Points, in no order, along strands that fork, close into loops and pass close to each other.
Points whose rows are less than 134 apart are linked; no others are. Some points are linked to none.
Doni: -13	10	65	-31	-15	-4	38	-10	-20	-40	-7	-53	-7	-22	-23	-54	29	-28	-53	34	-19	52	-28	22	62
Raba: -9	-3	25	-70	-75	-27	-29	30	-30	-5	-51	-26	-19	-28	-73	-6	25	-14	6	15	-14	36	14	44	24
zuza: -35	63	41	-6	23	-26	32	66	-2	-2	-34	43	-28	25	-3	4	21	-19	-9	29	-7	-13	-12	11	-3
Reze: -12	-42	14	4	-3	45	-7	-38	-9	-7	-76	33	14	-31	8	0	-4	-13	-46	3	-13	-8	47	-3	5
nogub: 24	65	36	9	85	3	82	50	36	-42	14	34	10	59	61	-7	-24	10	-41	-11	54	0	-17	-4	48
tozif: 33	-2	-61	78	61	49	50	-25	36	-38	-29	20	30	-24	35	33	-27	9	-41	-35	32	-21	10	-37	-12
Pumip: 12	-13	9	-51	-88	-15	1	59	-36	-17	4	-54	27	-46	-75	-4	7	20	13	39	-55	31	27	45	16
fana: 18	-17	-32	-44	-94	-7	-18	6	-1	14	-49	-4	12	-50	-24	12	6	-48	-29	32	-25	-44	54	25	-53
Dip: 56	-30	-45	-19	15	21	36	49	22	-25	-6	-16	-6	2	71	28	-6	56	-34	17	-22	-51	24	3	-108
Ded: 12	-22	-10	71	-21	-12	-56	30	26	-8	-16	19	-81	52	40	26	-32	-20	-39	18	2	-11	76	-26	-18
vazor: -33	-26	19	67	-12	-8	16	8	-4	7	1	10	35	-22	4	-37	-15	36	4	65	-65	22	62	-27	-47
mor: 20	-74	-20	-12	41	56	-9	-87	7	0	9	-18	-16	-2	88	0	27	30	-30	-62	14	1	-28	-7	1
zetof: 52	-3	-83	23	-1	30	6	-32	34	13	33	27	14	23	40	75	-39	30	1	-6	-13	-64	21	14	-79
Nis: 5	-19	-45	33	-82	-2	-32	-14	3	62	71	-14	-11	-18	16	14	-9	-50	7	1	-38	-8	77	-19	-17
rero: 65	4	-62	-9	-50	-15	-22	25	0	18	60	-8	-37	-34	-24	34	32	-29	-50	-5	-46	-18	-29	-28	37
veti: 2	-20	-47	3	-41	25	-13	-55	2	53	51	40	31	-6	7	28	-49	42	73	-8	-13	-24	51	39	-89
ponid: 44	-15	-45	55	10	-28	-14	-7	60	10	17	-26	-4	-38	25	15	12	-49	-44	64	50	-28	26	-58	-45
naso: 68	-3	-64	-46	-16	-6	-5	59	-2	20	38	4	17	5	-9	53	-15	1	33	-31	-19	-64	-53	3	-17
Luvim: 53	65	19	-15	71	21	55	49	16	-44	-27	25	3	12	45	0	1	1	-38	-17	75	-39	-61	-17	32
telop: 17	22	-43	0	22	-10	17	67	1	5	47	46	19	25	-26	-8	15	60	46	-18	-60	-16	-62	-15	-39
dume: -38	23	-2	15	-29	-12	42	68	-20	30	43	8	50	26	-28	-1	-1	11	68	21	-96	29	32	-5	-13
puzar: 1	-27	-10	55	22	13	-25	12	25	0	-28	0	-17	12	43	24	-28	38	11	-17	48	8	0	-11	-37
keved: -16	-21	37	19	-18	-27	-32	-56	-36	2	13	-40	-7	0	-29	22	-52	-19	30	6	35	43	26	35	79
mopam: -20	-2	78	-52	20	19	37	-23	-27	-65	-40	-54	18	23	-21	-47	9	-15	-29	21	-17	57	-17	21	59
pufen: -58	7	81	6	4	16	15	-17	-12	-2	-13	-46	21	10	30	-55	-13	-34	37	35	48	36	25	0	8
Fefed: 18	-38	-32	40	38	69	52	-32	11	-38	-29	31	37	5	47	35	-18	21	-53	-23	-39	-24	44	-16	-13
sadok: -45	32	41	17	1	-4	13	-51	-32	14	3	20	49	-90	-18	-26	-16	-31	79	-13	92	-30	6	18	13
Muvet: -26	9	-22	-40	-13	16	-17	-31	-26	47	-29	97	-4	10	-71	21	29	25	34	-40	-81	16	39	-3	-2
kika: -34	-16	4	-3	-43	-15	-17	-12	-26	51	77	-6	-4	-1	-27	-4	17	24	66	-16	-53	48	50	-11	3
Nabup: 10	-81	-8	-3	13	48	-6	-57	0	-24	6	-28	-11	36	80	-13	8	-16	-47	-40	-6	11	18	-26	31
lusif: 20	-19	-20	-1	-9	34	44	41	22	-37	-37	14	10	-17	29	-17	25	-16	-79	36	-67	-49	61	-29	-66
neso: 7	-40	26	-58	48	63	1	-4	-13	-47	-116	7	-9	-13	24	27	18	33	-22	-34	34	0	-29	6	-13
zes: -10	75	23	-40	9	-51	46	101	-4	8	-6	36	-24	30	-38	19	20	-11	2	17	-31	-18	-33	33	14
bif: -49	14	-7	-78	14	3	7	-21	-47	22	-30	38	38	13	-74	12	32	41	55	-49	-73	23	30	-2	30
pumes: 2	-39	28	-24	-29	28	-15	13	6	-12	-22	-72	41	48	35	3	-62	-24	48	18	31	6	40	16	-14
nabu: -8	-28	32	5	17	33	25	-23	-7	-4	-12	-35	76	-68	20	-32	-17	24	41	16	32	-17	20	-4	-35
tipat: 14	-55	-9	-27	14	27	-2	-72	-23	21	27	28	20	-22	-9	-7	-7	63	46	-49	-7	-1	-8	18	-24
zat: 17	-7	32	10	-11	10	13	55	14	-50	-45	-50	21	2	17	-17	-56	2	-33	73	11	-1	25	-15	-29
puso: 3	-43	-18	-63	-95	15	-7	-35	-50	30	51	-16	-23	-65	-58	21	19	4	28	-29	-5	16	62	26	59
devi: -15	-24	31	-14	-17	-9	8	-34	-41	7	27	-15	55	-68	-26	-10	-35	10	70	-5	36	-7	18	12	8
zife: 16	18	14	26	-49	-32	-24	-24	-13	2	9	-49	7	-40	-26	30	-54	-67	-5	40	44	7	20	18	69
Fas: -34	-25	43	-49	34	43	27	-13	-27	-26	-59	-10	49	-14	10	-39	28	31	15	-9	-26	24	2	-6	-4
Liku: -55	20	48	21	14	-29	9	-8	17	19	19	-5	-55	29	50	-51	59	-28	-20	12	12	29	-19	-14	18
temon: -27	65	29	27	9	35	79	24	5	-20	5	26	28	8	31	-39	22	-74	-40	20	-25	-27	4	-40	40
nur: -22	40	35	55	-23	-16	4	-30	20	27	31	-39	-3	-30	45	-44	-2	-88	-39	51	60	9	23	-28	30
pesaf: -23	8	7	3	57	8	9	-45	-8	0	12	0	21	9	17	-28	25	13	54	-55	41	5	-66	6	43
faz: -48	17	9	-38	-25	-25	-15	28	-23	3	-11	-22	-21	78	-25	16	27	-29	24	-3	-39	40	47	4	23
matu: -33	0	2	-37	-36	-32	-52	-57	-33	70	38	46	-45	-46	-74	-1	24	39	89	-36	15	39	25	5	-11
Gapo: -6	-25	-7	26	22	3	-61	-51	-1	14	-49	51	-2	33	-56	64	-61	51	52	-23	30	15	19	36	-6
tesib: -50	45	37	16	74	18	70	9	-2	-12	-29	20	68	-19	-29	-45	10	49	37	-4	20	3	-55	45	-16
mez: -27	45	57	-36	-10	-29	13	9	8	31	12	-21	-38	5	-11	-1	25	-74	-19	-1	39	23	-41	39	64
Deg: 15	59	69	-9	17	0	56	4	7	0	3	-38	39	-47	-7	-33	-10	-37	-27	58	73	-18	-64	-3	14
vobat: -36	33	57	-22	-51	-28	35	40	-7	-19	-5	-25	-41	-3	-39	-47	51	-43	-61	49	-45	52	-2	42	36
veke: -8	16	34	8	-3	-19	37	43	21	-14	48	-35	-26	50	73	-58	16	-30	-41	35	4	28	-5	-44	29
Bol: -47	-48	39	11	-1	-14	-43	-105	-32	2	-2	-18	-33	18	-8	-11	-17	0	19	-9	16	66	61	1	61
vasof: 74	-10	-22	-40	50	-6	19	72	5	-43	-6	8	-2	4	11	15	-6	67	-12	-15	-9	-45	-70	-12	-8
levok: 36	15	-58	45	8	4	39	19	22	3	42	16	92	-11	-32	31	-58	11	23	20	-34	-43	16	-12	-25
semo: -3	53	21	-47	-65	8	19	41	-3	-14	-4	-18	-32	22	-19	-18	50	-92	-25	-20	2	12	-15	14	71
Ratu: -1	31	42	15	-17	-14	21	84	6	-53	-60	-5	12	11	-18	-8	-47	-17	-27	89	-8	-8	33	15	-15
kulag: -19	-11	-1	-35	-21	-46	-59	50	-3	43	10	-8	-50	22	-3	-3	46	28	43	10	-25	8	-20	-12	-71
tezuf: 19	26	-11	82	-11	-46	-32	60	25	-5	20	42	-71	46	25	20	-35	-14	-37	42	-14	-6	54	-35	7
tunep: -17	-15	3	14	0	-13	-37	3	4	46	15	-22	31	-2	5	-4	-25	32	104	-19	62	-12	-7	17	-60
Vasu: 35	-46	-15	-17	2	15	-9	66	26	-22	-17	-20	-43	59	76	19	-10	28	-12	-5	-16	-17	47	3	-70
Gada: 34	-3	-71	4	-57	3	-25	-63	10	59	87	10	-11	-32	-2	50	-3	-30	2	-14	-37	-26	39	-1	-31
Bas: 27	-3	-74	7	-26	37	-5	-61	17	25	25	62	26	-4	6	63	-51	58	32	-1	-32	-39	22	46	-87
bev: 14	42	23	-18	41	-68	37	43	20	14	32	19	-25	8	-29	6	-5	17	-38	4	31	-6	-106	42	45
Gipam: 10	-59	-6	-24	-22	5	-9	-51	-26	25	60	-14	-2	-11	-6	-6	-7	40	29	-15	-57	28	17	-4	-15
fom: -7	6	-11	0	-51	-28	-72	-40	-16	57	41	48	-47	-50	-81	20	4	35	47	-7	-20	34	0	10	-16
gib: 42	-21	-46	3	-30	-6	-39	-70	-1	39	26	43	-22	-61	-33	39	-13	10	-25	-1	-29	-27	3	6	-30
losop: 86	-10	-78	-31	-13	-12	7	33	10	-5	50	-11	-4	-23	-9	48	6	-13	-47	-5	-40	-48	-31	-20	5
zadi: 7	-42	-19	10	53	46	-19	-77	-3	-5	4	21	7	11	18	-8	3	49	24	-82	30	5	-44	5	12
nogav: 46	12	-54	51	36	-6	25	-31	20	-10	60	-4	44	-4	-3	13	-46	-3	-11	-19	21	-19	-50	-35	62
Nivo: 55	-42	-32	-68	-21	25	12	37	24	-15	25	-79	26	22	70	-6	-7	-15	-15	4	14	-42	-11	-14	-46
minaf: 61	-35	-39	-59	14	57	25	7	18	-41	-8	-37	18	24	66	24	-19	-23	-33	-22	10	-52	-15	0	-11
gam: 6	26	-16	-4	35	-6	32	43	-16	-27	22	49	-22	69	13	12	27	-10	-4	-42	-64	-7	-8	-21	59
sudib: -5	-52	4	-1	-25	51	10	-42	8	-2	-80	2	15	-36	41	3	-24	16	-45	26	4	-9	68	14	-55
Koge: 25	37	2	-24	25	-33	60	44	5	-4	60	-32	69	-19	-10	-16	-20	31	18	21	7	-9	-86	-2	31
Res: 16	-20	-21	-50	2	-22	-57	54	-3	15	-16	29	-57	32	-14	28	39	46	20	-19	-32	-18	-24	-4	-67
Bepaf: -13	44	-19	8	23	-35	20	33	-10	20	32	38	14	-4	-66	-25	17	51	41	-2	-43	11	-71	29	-11
riz: -53	25	14	78	28	5	34	7	21	16	14	11	58	26	26	-29	-29	11	62	8	31	9	8	3	-11
kad: -5	14	-24	56	-17	-6	27	45	-1	16	41	30	56	20	-26	28	-52	9	41	18	-71	-8	34	-13	-7
vube: -20	47	16	86	47	-41	28	21	49	26	30	44	-43	21	30	-40	3	19	-46	5	65	10	-40	7	3
fison: 66	4	-69	36	33	-1	30	-1	23	-23	34	15	59	8	-24	50	-61	11	-10	-10	-20	-46	-26	-22	30
ruv: 81	-19	-56	29	42	3	6	-20	37	-35	-3	15	-31	-17	15	40	-5	-5	-94	14	-6	-45	4	-42	4
nomon: 26	-42	30	-88	-11	56	2	13	-7	-48	-95	-29	15	-19	17	-20	18	7	-32	0	18	-19	-14	17	-45
los: 20	-43	-26	-1	23	59	40	-22	-11	-33	-14	17	55	20	19	32	-38	7	-16	-32	-55	-25	10	0	22
Kabu: 37	-30	-22	18	31	8	-33	-37	4	-19	17	37	-68	16	29	6	31	1	-67	-45	-30	-5	-38	-36	48
beko: 17	-27	12	-55	-10	-1	-31	-59	-44	5	5	-29	-24	-84	4	-27	54	-19	-21	-36	22	2	-59	-7	57
kuzat: 7	-13	0	67	-11	17	-1	11	28	-40	-25	-10	-20	27	43	0	-35	-48	-67	30	8	-5	72	-41	16
Bigik: 3	6	-9	30	5	9	19	-28	-8	10	23	24	23	-66	10	-33	47	-24	-19	-9	-24	-22	-18	-40	28
rifo: -10	43	56	-11	-56	-29	37	77	9	-35	-24	-25	-20	25	-29	-29	-10	-55	-46	62	-16	23	13	25	12
sigur: 14	24	0	31	65	-13	-3	60	21	-30	-34	48	-78	21	40	-12	40	55	-25	-14	2	6	-3	-21	-31
zof: 46	6	-59	-32	16	4	-3	45	-1	2	45	52	3	30	-33	32	-5	52	43	-58	-47	-40	-71	2	-29
kasig: 42	8	-23	-14	-4	-10	-49	37	6	14	-42	1	-3	-8	6	66	-38	-21	21	-12	86	-69	-42	11	-24
Neror: 41	-18	-26	-3	-27	-26	-63	-16	-6	26	-23	7	-20	-69	-32	39	-7	-4	-29	19	12	-43	-22	7	-26
Bem: 20	-13	8	24	6	-23	31	-37	5	-30	17	-51	36	-98	-32	-34	5	-9	-49	78	-24	7	12	-37	8
Fem: -78	62	-12	15	20	-33	-32	33	15	35	24	22	-21	95	-34	2	21	43	70	-12	-31	19	28	-16	-62
kef: 29	-70	-24	-17	-35	5	-40	20	14	-18	4	-31	-49	78	47	22	-25	7	-21	-3	-24	4	43	11	-41
fopip: 23	37	18	7	-41	-2	30	-21	-16	-22	31	-60	48	-42	-51	19	-54	-71	-10	38	32	7	21	21	94
bak: -27	-27	-20	71	-20	25	3	4	28	29	0	40	23	-10	21	-14	-11	57	11	19	-51	2	66	-12	-112
Motun: -11	-17	27	26	26	-38	-8	-23	-22	-17	10	7	-15	-16	-47	-22	0	77	-25	39	-59	49	-39	-2	9
mubit: -7	49	38	-8	47	-8	76	27	-3	-18	12	-6	87	-30	-29	-33	-16	37	31	30	-2	-13	-84	33	13
dupu: -43	44	29	-11	75	-21	18	46	13	-26	-51	20	-57	53	19	-8	55	26	-17	-10	17	8	-9	-6	-11
Riv: 0	-11	17	-23	22	-24	-21	-65	-31	-11	22	-20	-56	-22	-10	-16	60	4	-34	-33	-10	43	-66	2	89
Litel: -34	22	33	-53	-38	-50	-24	73	-6	31	-3	-39	-28	21	-1	-26	50	-15	39	31	9	15	-25	2	-40
siv: 30	1	-36	-30	-48	-3	-57	-14	-23	60	67	19	-44	-46	-41	21	46	16	47	-41	-22	3	-47	0	4
sufoz: -15	-18	16	22	37	46	54	-12	-20	-58	-23	26	59	24	-6	-1	-31	6	-11	1	-68	8	21	-6	66
Sut: 18	-19	12	-14	-31	-40	-23	-1	-33	-1	42	-66	-14	-47	-27	-13	2	14	-7	36	-10	27	-32	4	32
Gok: -8	-2	-18	4	2	10	-3	42	-9	-5	-15	58	-6	48	-4	26	19	0	18	-29	-61	-18	25	-14	1
zop: -4	-34	-21	11	-3	31	-9	-14	7	42	7	-1	49	-5	25	10	-37	58	85	-18	29	-24	27	30	-98
ris: 14	-43	-38	12	-68	15	-14	-21	10	2	44	-35	-16	8	43	-16	10	-70	-51	-17	-41	4	61	-26	11
Nof: -15	40	-6	55	62	-35	-16	-11	22	8	-4	39	-38	46	-48	22	-40	39	19	-19	67	13	-56	50	10
mut: -15	11	16	39	-37	25	-25	-15	24	16	-9	-29	0	-32	48	-31	10	-100	-14	29	56	-14	54	-50	-7
bage: -11	12	18	23	3	-23	-2	8	-3	10	2	11	-34	-36	24	-35	41	-14	-40	19	-3	-11	-32	-28	17
rer: -48	-30	13	1	37	-6	-36	-67	9	-4	8	6	-5	36	-51	-18	-9	106	33	-7	-53	69	24	-21	-38
Negul: -51	24	15	-4	9	-54	-45	6	2	48	28	-30	-6	59	-19	17	-17	23	99	-2	40	27	-3	24	-26
Degi: 4	39	14	2	62	-12	73	43	18	-33	27	31	4	87	24	4	-11	-6	-17	-11	-14	9	-23	2	74
tolen: -22	-41	46	-45	14	58	35	-17	-14	-6	-40	-25	64	-60	35	-55	15	44	23	9	-5	10	21	-7	-56
sep: -57	25	23	-30	-10	-47	-30	-46	-45	63	16	35	-26	-55	-50	-12	48	-1	74	-33	41	12	-5	24	8
didib: 13	-47	17	-76	-29	3	-30	-30	-23	1	0	-50	-10	-39	23	-30	44	-23	2	-31	23	2	-28	1	17
beg: -26	0	-9	38	-58	-10	-41	9	-14	62	65	22	-29	6	-8	4	10	-20	43	1	-57	41	57	-26	-5
Mogi: 4	39	-25	13	-35	9	22	-14	-4	34	49	-24	44	-54	9	-7	20	-103	23	2	12	-20	36	-48	40
deso: 6	36	30	-3	67	-40	9	32	17	-15	-20	12	-33	44	-13	28	-21	29	-15	4	55	-1	-71	35	30
gov: 23	-25	-33	28	-29	11	11	-7	30	-43	-30	2	-7	-19	12	0	8	-58	-97	36	-38	-32	77	-29	-19
mam: 39	-54	-28	-13	5	30	15	-20	19	5	44	-65	41	-1	82	3	-13	37	16	-2	13	-26	-9	-2	-60
litam: -80	59	25	21	76	10	74	3	6	0	-20	47	47	30	-25	-35	29	16	33	-36	-2	3	-30	38	7
Giz: 15	-6	-15	89	16	-11	-64	-63	20	1	-8	52	-57	-27	-18	19	-25	19	-51	0	23	2	-22	-15	5
pip: 3	-17	0	-42	-14	71	8	-50	-21	-5	-72	50	31	-39	3	-9	18	-62	-37	-39	-14	-29	30	-8	47
Dobu: 8	-61	-16	25	-24	14	-15	-39	11	-25	38	-40	-32	32	65	-31	9	-51	-68	-15	-22	24	30	-43	42
Kep: -32	-36	30	10	43	24	0	-28	10	-30	-10	-55	-3	89	57	-4	-29	2	15	-12	26	56	22	-17	32
san: 74	-14	-74	1	17	13	21	16	29	-16	4	-1	-6	2	39	66	-24	38	-24	13	4	-66	10	15	-81
pifum: -1	33	37	-59	27	9	-2	15	-18	2	-35	-2	14	-33	5	-13	31	-10	31	-12	55	-33	-91	14	10
Ninag: -41	37	-1	71	-9	-26	-42	-67	-16	52	-10	76	-24	-51	-30	-1	5	-30	14	-15	43	-11	6	15	32
Sutof: 36	-9	-15	-20	-66	33	11	9	-7	-52	-10	-27	15	35	-21	24	-30	-75	-32	-27	-30	3	23	16	88
Vad: -28	-63	47	-51	-45	10	1	-19	-14	-40	-35	-70	28	43	-3	-47	-9	0	15	8	-37	59	87	16	-3
tuvag: -31	-26	59	-18	36	44	46	-37	-28	-58	-48	-14	48	15	3	-41	0	3	-20	7	-30	37	11	-12	45
bero: -18	51	89	-23	12	-17	45	29	19	28	3	-18	-19	7	-3	-29	-1	-68	-35	32	54	8	-44	25	20
nidut: 16	-17	-43	4	40	53	5	3	13	8	-28	15	13	-37	51	10	24	55	17	-73	51	-26	-57	7	-84
Les: 21	35	2	3	-2	5	1	10	10	-17	-13	-8	16	1	19	22	-18	-57	-14	5	55	-32	-29	-18	50
vog: 72	-37	-20	-11	38	50	41	21	29	-78	-29	-40	20	21	58	33	-52	13	-59	1	18	-34	9	-12	-20
mozag: -50	-16	69	25	44	-10	-5	-15	0	-47	-63	-35	-20	30	4	-6	-19	39	-27	54	25	61	11	15	15
sor: -36	38	-17	-1	3	-51	-34	44	12	50	55	-10	-4	80	-19	17	7	27	99	-15	-8	22	-5	-2	-30
sif: 9	39	47	-26	53	4	-2	76	4	-36	-102	-1	-42	9	30	28	0	26	4	1	87	-7	-33	8	-35
Kug: 44	-34	-41	-7	14	5	-8	-38	25	20	31	-44	35	-47	40	18	-10	10	11	1	34	-41	-18	-6	-55
suz: 39	6	1	-6	-27	-27	25	63	28	-47	38	-51	-6	26	35	-40	-8	-32	-60	51	-13	10	3	-47	22
zazo: 23	-42	-12	-66	-103	6	-10	16	-38	1	38	-69	11	-58	-71	18	-2	15	26	3	-20	19	40	46	35
Bisu: 29	-3	-6	-63	1	30	32	26	-30	-25	17	-20	38	8	-10	5	28	-17	3	-40	-44	-3	-55	-4	64
sur: -41	-25	20	-4	13	33	-35	-35	-16	-9	-92	23	-23	26	17	13	6	-22	-12	-16	26	20	45	-3	22
zizal: -17	32	-57	92	43	34	-16	-55	-12	16	26	83	8	-41	-63	-46	-34	23	20	-28	45	6	-31	33	3
Tev: 49	-16	7	14	26	17	28	13	35	-63	-33	-58	31	-24	19	-7	-35	-5	-60	55	24	-17	1	-39	-12
Kib: -10	18	-19	72	55	-2	-33	-32	11	12	-7	17	-21	9	-7	-12	-20	29	22	-42	105	13	-67	38	2
mafus: 33	-7	16	-24	60	32	-5	38	-5	-58	-110	-3	-30	-1	37	41	1	29	-14	-35	69	0	-37	6	-19
nin: 71	-20	-52	0	28	-3	15	-1	58	2	18	-53	46	-42	22	18	-4	-21	-8	47	57	-37	-18	-30	-60
bes: -1	-15	-11	-22	-15	34	7	37	3	1	-34	24	-9	-24	46	-21	56	-22	-33	-4	-35	-42	19	-23	-52
zinis: 20	-36	-24	22	27	39	-34	-81	-6	0	-61	80	3	-2	-36	69	-57	63	0	-37	7	-7	7	41	-9
Kikup: -3	42	56	20	13	-19	44	-13	-4	-16	-8	-37	38	-83	-17	-50	-3	-19	-40	75	20	-7	-34	-6	10
buzu: -27	31	-1	-32	-26	-19	33	86	-16	-11	19	-21	25	77	-34	23	-9	-11	47	17	-72	32	30	15	29
pizud: -21	-17	-10	-59	-51	-11	-34	20	-33	17	-16	-14	-19	10	-34	11	32	-15	19	-14	-34	26	21	16	16
tubi: -90	20	40	38	38	-28	-2	-36	10	26	9	3	-45	57	24	-37	50	-7	-8	-2	-7	55	22	-9	16
pul: -9	18	-43	32	29	13	-42	-2	21	21	24	78	-57	19	-8	-41	56	36	8	-48	-12	2	-46	-19	-47
Sim: -17	18	5	62	-11	-28	-63	-40	-9	35	-23	58	-17	-11	-50	41	-51	-3	40	1	42	-2	9	29	13
Tud: -34	-47	39	-22	-77	-12	-14	5	-9	-11	-62	-32	12	1	-10	-57	3	-2	-12	43	-50	48	87	14	-36
pes: 9	63	14	-49	-6	-44	43	75	-7	26	33	2	-12	1	-43	26	18	-9	-5	8	-11	4	-75	41	47
pusem: -46	24	34	41	-20	-26	-9	-64	-30	40	-4	34	-3	-99	-12	-26	11	-36	23	13	57	-14	29	5	19
Vanan: -11	9	15	-61	53	20	40	-21	-27	-29	11	-13	43	30	0	-4	34	4	33	-56	-24	12	-68	1	69
Veres: 14	-25	-37	-21	-56	10	-17	-51	8	18	-61	6	9	-47	5	33	-23	-12	-41	54	5	-46	77	31	-66
buzat: 30	-11	-14	2	-18	-23	-55	19	3	-4	-29	-8	-27	-18	1	36	-23	-29	-18	11	54	-43	-30	1	6
fudev: -30	-59	39	-76	-10	-15	-6	-45	-43	-4	41	-90	2	3	8	-43	27	21	55	-21	5	60	25	-9	20
vaba: 7	-38	-28	-19	-21	29	-23	-36	-8	3	-12	65	-32	59	-13	57	-35	38	-13	0	-87	8	64	21	-47
voso: -55	-4	14	4	32	-12	-64	-41	-3	7	-46	10	-44	69	-8	34	15	4	16	-18	27	29	29	-3	19
feb: -46	49	43	46	-39	-27	29	24	15	49	54	-19	-1	-1	33	-36	2	-78	-6	41	7	23	27	-9	28
Dutor: 18	22	24	-62	-73	-11	-30	80	-4	-11	-23	-49	-25	4	11	-30	37	-57	8	7	27	-18	-23	-2	-28
Pobom: 12	59	13	-24	42	11	34	41	9	-6	-20	22	13	-24	23	-26	33	-19	-3	-19	65	-49	-101	-15	10
lod: -18	21	-48	59	45	29	-8	-29	-13	25	-4	49	39	-36	-29	-37	-10	25	46	-55	78	-12	-45	37	-11
Rekir: -74	50	-8	-60	33	-12	9	2	-32	22	-8	5	23	54	-49	11	48	39	47	-49	-69	11	10	-3	9
sigu: 35	-40	-36	-25	-16	19	-15	-47	2	20	17	-39	52	-33	21	58	-60	-20	42	-9	42	-58	29	27	-22
Bokib: 40	2	-33	12	27	3	34	-23	13	-13	13	-15	57	-82	-3	-20	40	-27	-45	22	-27	-34	-13	-47	-5
visak: 17	24	-5	49	21	-41	13	9	1	-19	39	38	-16	-24	-75	-29	-10	79	-17	33	-57	27	-75	7	-13
tozel: 14	-17	-18	34	-41	-2	-22	3	43	16	6	-47	9	-19	37	1	-5	-82	-19	45	41	-28	61	-38	-45
mepad: 10	13	-11	35	44	6	21	-33	8	-14	26	1	28	17	32	4	-32	-10	6	-34	42	-17	-50	-10	67
lefi: -81	46	-5	62	30	4	-13	19	13	28	-26	57	0	77	-16	9	5	34	69	-23	0	27	55	3	-53
Lok: -70	26	24	53	41	-37	-51	-51	15	12	-19	22	-65	59	-26	7	7	27	-3	-4	13	50	13	4	2
bofa: 20	-3	-31	-13	-74	-17	-66	16	-20	50	44	5	-82	-37	-23	19	63	-18	-18	-13	-30	14	-24	-15	18
rifon: -32	-50	27	-10	4	-6	-37	-21	-1	1	8	-81	6	78	38	-4	-39	-6	64	-1	32	51	45	-6	9
Bilop: -54	68	41	-33	53	39	47	4	-13	6	-36	37	49	26	-3	-6	37	-33	53	-52	28	-19	-40	21	22
lik: 55	-8	-17	-15	13	-51	-15	79	11	-17	17	-12	-28	8	-10	6	-15	66	-13	32	-20	-21	-58	-16	-29
Nugib: 22	-59	-18	23	-38	-8	-70	-12	17	1	-28	-15	-66	50	35	55	-44	-10	-34	10	14	-7	59	16	-39
Gizu: -5	49	7	73	20	-52	11	32	36	20	40	60	-64	37	16	-2	-13	-13	-44	14	18	-3	-6	-4	27
per: 23	38	3	-48	-86	4	2	76	0	-19	-1	-28	-15	24	13	-25	40	-91	-8	-20	-1	-13	1	-10	15
sis: -25	-21	-5	42	-18	17	15	-63	-32	20	71	-2	11	2	9	-6	5	-27	16	-42	-42	44	41	-27	88
renop: -38	42	67	-50	35	-31	18	-4	-22	17	-17	-9	0	-42	-22	-31	45	1	27	0	45	7	-81	44	7
difa: -1	-7	-9	6	-104	11	-15	1	4	-16	0	-30	-3	12	-5	0	-5	-92	-21	-16	-21	16	68	2	54
bamu: -22	-73	16	-17	-30	25	-16	-72	-20	-9	-23	-30	7	42	7	-13	-31	-17	1	-16	-12	51	88	12	38
lon: 2	17	6	-2	-11	-38	-23	-6	-35	25	30	30	9	-42	-88	19	-4	56	55	1	-32	27	-31	29	7
navil: -21	43	10	74	69	-17	27	24	34	-10	18	42	-52	26	34	-55	35	58	-37	-1	27	28	-41	-7	-25
Piga: 15	-4	-38	-22	-98	-29	-39	56	-3	35	-4	-6	-22	-43	-34	9	20	-35	-23	33	-40	-27	32	0	-46
lir: -16	85	-8	34	-37	-13	47	36	18	44	64	-5	37	-14	16	-16	5	-88	8	28	16	-21	12	-31	32
kimu: -61	-10	35	33	-27	-23	3	22	-18	3	-26	-9	12	15	-12	-35	-5	10	10	61	-62	46	66	2	-18
Zofi: 54	-27	-38	-59	-44	35	15	-5	-15	-37	20	-48	29	-8	-12	30	0	-50	-34	-45	-37	-18	-15	8	75
bep: 44	41	-3	-12	2	-57	45	59	19	-13	73	-29	14	1	19	-23	-9	10	-49	51	7	5	-58	-33	28
nuda: -20	-1	25	4	26	-33	-17	-37	-26	-9	2	17	-32	6	-49	2	22	31	-20	0	-42	51	-35	8	50
tenev: -63	35	53	-56	1	-39	-20	-27	-40	48	-13	10	-27	-53	-35	-26	75	-11	38	-7	39	5	-38	33	11
Dit: -3	16	-48	98	8	20	-58	-72	21	21	37	74	-27	-48	-48	-33	-40	32	-11	-16	21	11	-15	-7	-20
zami: 23	-44	15	-75	-21	32	-29	-13	-12	-13	-47	-53	11	-34	33	-19	10	-18	-22	-8	38	-22	-20	7	-24
venu: -27	2	-16	10	9	14	-30	-30	-10	18	-37	101	-31	28	-35	26	28	12	0	-40	-64	9	28	-19	6
ronu: -19	-14	14	-60	9	33	1	63	-5	-24	-54	3	-24	15	59	-42	80	-3	-8	-12	-24	-11	7	-31	-57
lesa: 29	-45	-18	-26	-31	33	-8	-28	9	-16	-18	-67	54	3	29	40	-71	-40	2	16	42	-31	52	38	-29
mul: 6	-13	31	14	38	-33	-6	23	0	-42	-49	-19	-2	32	-16	23	-47	44	-5	44	28	12	-34	18	15
ruga: 29	-10	-39	85	59	29	15	-57	38	-36	-24	27	-3	-40	24	17	-6	-1	-81	-10	31	-19	-2	-48	18
Furel: 20	11	-5	-29	35	-53	-38	62	-1	-15	-10	24	-46	36	-49	33	5	76	21	11	-16	-15	-61	2	-42
muz: -46	-10	-8	70	-2	12	-22	4	18	47	-19	54	12	23	-1	6	-14	49	55	-1	-13	24	64	-6	-92

A tip is a point with one link. Name the tips that can be reached along the links from each point below, in the order of the rows.
lik | vasof, pip, Bilop, Piga
vube | fopip, Giz, mozag, ronu
naso | sif, Rekir
nabu | ruv, Mogi, Kep, zinis
buzat | puso, kasig

How many points has the smallest loop of links through each point below? Write none if it is on no loop.
tipat | 10
Degi | none
mepad | 13
bofa | 10
Sutof | 11
sudib | none
Kug | none
